A landscape with many valleys, sampled at points; each row gives a point and its height.
A ball rolls from a point to whichever of its 2 nearest points has the largest drop for the distance, and stops where none of them is lower. Distance is the straight distance between rows; heights are no part of it.
J_267: [195 110 115 132 144 156 107 102 115 122  97 104 131 131 145 183 161 137
 106 167]  (h 293)
J_447: [ 76 132 134 109 118  96 135 168 139 174 201 126  95  76 113  91 122 119
 213  92]  (h 294)
J_129: [156 124 125 106 128 154 118 143 132 193 162 110 122 109 125 140 122  93
 139 195]  (h 534)
J_364: [ 95 127 175 107 165 136 154 170 166 221 139 141  66  87 126 161 158  78
 200 109]  (h 538)
J_217: [131 116 162  98 118 135 122 141 132 186 158 115 104  78 119 139 149 108
 169 141]  (h 566)
J_159: [120 118 133 118 114 101 117 149 100  96 124  68 180 141 138 112 115 132
 101 180]  (h 264)
J_997: [130 107 148  99 156  96 134 140 119  91  91 115  98  94 134 155 148 142
 149 129]  (h 210)
J_542: [198 141 125 147 179 142 169  99 121  81  84 116 130 154 144 191 140 157
 128 197]  (h 184)
J_147: [117 128 175  92  99 117 140 137 119 175 152 115 122  70 124 126 152 117
 209 159]  (h 535)
J_179: [138 134 110 119 191 132 182 145 153 133 129 150  70 161 122 176 114 135
 147 141]  (h 623)
J_308: [135 110 130 110 168 134 112 141 147 126 108 157  62 125 127 170 141 129
  98  80]  (h 357)
J_286: [ 59 148 174 120  96  87 155 172 146 147 154 159 105  87 107  70 114 121
 186  92]  (h 359)
J_212: [110 122 167  99 136 125 132 155 140 199 158 128  83  75 115 148 159  96
 202 112]  (h 577)
J_714: [152 155  83 165 106 161 149  53 129 140 116 152 174 168 128 123 121 151
 131 132]  (h 320)
J_529: [126 143 129 102 147 123 178 146 133 146 144 116  97 136 121 156 117 128
 190 177]  (h 587)
J_337: [130 111  55 166 157 146  76 129 129 106 171  87 143 191 150 130 119 118
  69 100]  (h 307)
J_163: [166 136  80 145 170 149 147  93 141 120 131 130 108 170 136 176 126 152
 143 142]  (h 292)
J_884: [150 124 140 160 125 125 120  77  98  60  48 106 182 158 140 138 154 162
  82 105]  (h 263)
J_173: [133 142 155  95 136 139 157 163 135 174 136 123 108 129 128 137 103  91
 146 207]  (h 497)
J_305: [112 147 163  85 126 113 165 152 124 169 144 109 114  98 121 137 134 113
 212 187]  (h 561)
J_613: [116 124  91 156 100 143  92 136 138 162 218 125 121  93 109  85 125 117
 149  92]  (h 655)
J_315: [157 120 165 116 160 125 148 108 128  72  25 160  98 123 136 180 152 145
 108 108]  (h 419)
J_600: [ 89 151 209 126  77 123 148 147 136 143  89 191 136 104 118  78 107 102
 112 121]  (h 706)
J_381: [125 104  92 141 134 131  77 119 136 114 152 148  98 116 126 135 144 141
 104  46]  (h 511)
J_250: [196 103 100 133 151 152  95  79 130 131 114 113 107 112 144 196 179 150
 127 129]  (h 269)
J_18: [128 123 151 131 127  91 143 111  93  35  44 111 176 140 135 123 135 158
  98 110]  (h 221)
J_894: [ 90 139 122 118 107 120 153 149 133 164 184 133 113 100 103  95 113 126
 184 119]  (h 187)
J_780: [145 117  46 171 146 174  84  98 139 139 171 120 142 187 141 130 123 119
  82  87]  (h 275)
J_227: [140 143  90 166 107 142 126  83 113 113 122 113 185 169 135 121 127 148
 116 125]  (h 279)
J_535: [116 103 125 150 144 103 100 113 113  48  74 109 161 158 147 129 139 149
  63  64]  (h 332)
J_388: [135 106 133 157 114 125  91  88 108  69  66 122 180 143 141 133 152 153
  71  66]  (h 301)
J_852: [200 121 133 126 153 152 147  87 132 132  90 141 106 114 135 200 168 146
 156 168]  (h 276)
J_514: [157 120 121 143 153 133 109 110 119  94  84 124 143 167 139 162 144 137
  65 105]  (h 141)
J_444: [114 127 144 144 104 129 108 148 110 110 118 114 186 162 137  95 108 109
  63 137]  (h 398)
J_644: [147 138 114 152  88 163  90 114 118 163 158 111 195 143 139  96 118 109
  86 181]  (h 581)
J_354: [ 99 158 213 112  91 137 156 153 147 180  84 194 111 104 124  87 116  71
 122 143]  (h 720)
J_57: [134 127 120 118 194 141 166 124 166 153 114 184  57 153 122 168 118 113
 136 113]  (h 640)
J_755: [ 95 145  84 151 105 127 123 154 131 133 202 110 150 149 112  75  87 122
 127 127]  (h 400)
J_283: [ 92 158 119 146  66 107 150 113 107 110 141 119 195 146 116  62 102 155
 151 130]  (h 418)
J_361: [105  98  84 132 127  98  84 119 129 105 170 122 113  97 129 105 142 157
 141  47]  (h 487)
J_522: [123  92 105 142 144 110  73 123 111  72 118  93 139 142 144 136 145 138
  61  75]  (h 363)
J_618: [ 98 117 120 117 106  96 124 120 128 121 159 133 113  88 118 110 139 157
 176  71]  (h 448)
J_175: [140 119 102 133  97 155  94 120 132 184 196 113 122  90 114 114 137 124
 158 126]  (h 675)
J_413: [138 121 143 103 111 132 104 172 110 131 133  78 161 142 138 117 108  98
  76 197]  (h 321)
J_269: [111 128  94 167  78 135  81 148 118 147 236 104 151  92 122  57 127 122
 134 119]  (h 634)
J_359: [153 100 146 109 162 106 131 138 108  63  78  95 105 107 145 171 148 145
 110 143]  (h 145)
J_150: [148 129 113 128 174 146 151 106 148 129  95 177  98 159 129 167 119 131
 108 124]  (h 656)
J_669: [ 94 160 122 159  93 129 158 104 119 114 123 159 174 172 117  81  94 146
 123 107]  (h 385)
J_370: [126 167 122 163  96 145 156  71 130 129  97 166 185 173 118 101 102 153
 115 116]  (h 356)
J_110: [ 70 136 151 115  99  83 138 146 133 117 160 151 114  81 111  77 125 147
 180  77]  (h 406)
J_870: [138 125 153 121 133 114 148 132 110  87  71 121 145 139 129 142 134 133
 101 158]  (h 136)
J_932: [ 87 155 186 131  94 115 153 131 134 122  74 200 130 121 112  93 111 129
  99  88]  (h 694)
J_720: [132 109  89 121 171 134 118 131 148 117 144 141  72 139 124 168 134 138
 128  76]  (h 305)
J_592: [107 107 161  88 187 117 158 180 158 185 140 123  50 100 135 176 154  95
 194 116]  (h 496)
J_540: [105 126 111 111 109  94 123 165 110 108 170  59 164 131 136  90 104 135
 136 183]  (h 310)
J_552: [109 114 145  91 173 111 150 192 149 142 131 125  49 116 131 155 124  98
 164 128]  (h 451)
J_4: [142 128  95 161  93 157  69 110 126 151 175 109 179 140 133  93 129 109
  85 133]  (h 595)
J_994: [194 134  94 141 188 154 158  96 141 103 103 126 104 164 150 197 134 150
 131 171]  (h 241)
J_49: [139 130  78 135 152 142 133 108 139 134 153 137  99 147 120 150 122 153
 148  91]  (h 246)
J_875: [103 139 173  99  72 101 139 126 106 148 143 104 154  69 120 102 147 139
 204 177]  (h 507)
J_31: [107 105 127 147 115 121  77 116 131  97 133 165 125 111 124 105 144 146
  85  29]  (h 483)
J_743: [133 130  85 181  73 166  68 116 127 148 211 120 174 114 125  64 129 114
 107 112]  (h 613)
J_420: [121 137 139 129 111 142 112 162 122 136 137 113 169 156 131  92  97  93
  66 179]  (h 366)
J_930: [115 133 136 106  72 112 131 141 108 147 168  87 167 101 122  97 120 133
 177 195]  (h 476)
J_641: [172 134 162 120 162 145 157  91 139 111  40 183 112 124 132 181 151 135
 104 134]  (h 384)
J_926: [121 143 193 108 100 147 137 143 137 193 104 177 131 108 121 101 115  73
 110 174]  (h 732)
J_831: [144 134  61 156 146 164 119  92 151 160 172 156 108 157 116 136 113 133
 129 102]  (h 178)
J_313: [145 134 167 115 113 143 121 136 136 170 110 153 135 122 126 117 121  95
  96 174]  (h 743)
J_138: [ 93 153 136 127  67 109 144 139 107 131 159 108 179 127 117  68 101 141
 155 170]  (h 444)
J_762: [ 98 151 102 135 123 138 147 166 134 150 178 137 135 165 113  88  77 108
 114 146]  (h 432)
J_441: [190 135 156 121 147 148 163  79 121 130  55 162 121 121 130 184 155 134
 131 175]  (h 340)
J_769: [186 108 125 113 157 150 117  95 135 157 113 132  93  97 131 196 172 139
 153 140]  (h 186)
J_37: [165 131  46 162 142 188  96  68 157 171 181 152 138 161 129 119 118 111
 104 110]  (h 233)
J_895: [ 96 141 160 127 112 103 146 124 127  94  75 169 127 132 115 113 114 146
 114  82]  (h 683)
J_898: [111 122 123 164 102 130  88 107 124 103 121 157 155 135 125 101 125 138
  82  61]  (h 456)
J_426: [ 83 149 161 115  98 112 150 170 139 153 157 142 111 108 110  81 101 105
 159 133]  (h 288)
J_678: [126 131 173 115 141  88 161 128 103  43  36 116 135 118 129 142 133 147
 120 141]  (h 181)
J_691: [102 107 149  86 152  76 136 159 131 114 126 114  79  82 139 131 150 134
 181 104]  (h 278)
J_278: [101 131  93 118 108 111 107 171 120 127 204  76 144 123 129  83 106 123
 136 150]  (h 355)
J_191: [122 133 139 121 141 132 153 126 144 117  79 171 103 143 127 145 119 134
 111 106]  (h 669)
J_878: [154 136 110 129 115 160 116 115 130 173 164 120 153 141 129 113 109 107
 118 182]  (h 562)
J_772: [107 135 136 149 103 113 105 124 109  91 108 120 183 162 128 102 115 133
  85  97]  (h 424)
J_599: [132 146  98 123 164 122 192 127 134 123 134 120  99 158 121 161 106 155
 174 158]  (h 606)
J_763: [193 123 118 137 151 142 140 103 110  93  93  88 151 142 147 175 141 151
 122 192]  (h 238)
J_803: [124 121 141 110 119 112 125 145 111 101 113 101 138 118 130 131 127 129
 114 157]  (h 206)
J_357: [160 113 142 135 160 122 132 121 105  60  51 109 137 148 137 162 140 139
  76 140]  (h 54)
J_709: [ 73 118 149  89 144  75 147 162 143 143 158 125  86  74 128 112 145 129
 208  78]  (h 333)
J_795: [116 106 153  98 177 117 134 176 147 124 100 144  45 112 137 165 136 106
 124  90]  (h 404)
J_52: [115 148 130 113 130 137 147 161 133 154 136 133 123 155 121 115  90  99
 115 187]  (h 466)
J_84: [121 107  87 158 131 124  59 130 113  89 152  79 162 164 150 117 134 132
  72  88]  (h 342)
J_960: [154 120 110 141 118 139 106 107 118 119 117 118 153 140 135 140 136 141
  96 126]  (h 220)

Call two points neighbours if one is among the 2 nearest of the other. Go from one point of each pair to the other, from neighbour to neighbour, staying as low as possible. Name the highest point that can't be avoided.
J_542 / J_831 -> J_163
J_894 / J_831 -> J_522
J_894 / J_357 -> J_709
J_769 / J_831 -> J_267

For each start below, name the point where the ball stops.
J_364 -> J_831
J_613 -> J_357
J_381 -> J_357
J_535 -> J_357
J_600 -> J_147
J_361 -> J_894
J_129 -> J_357
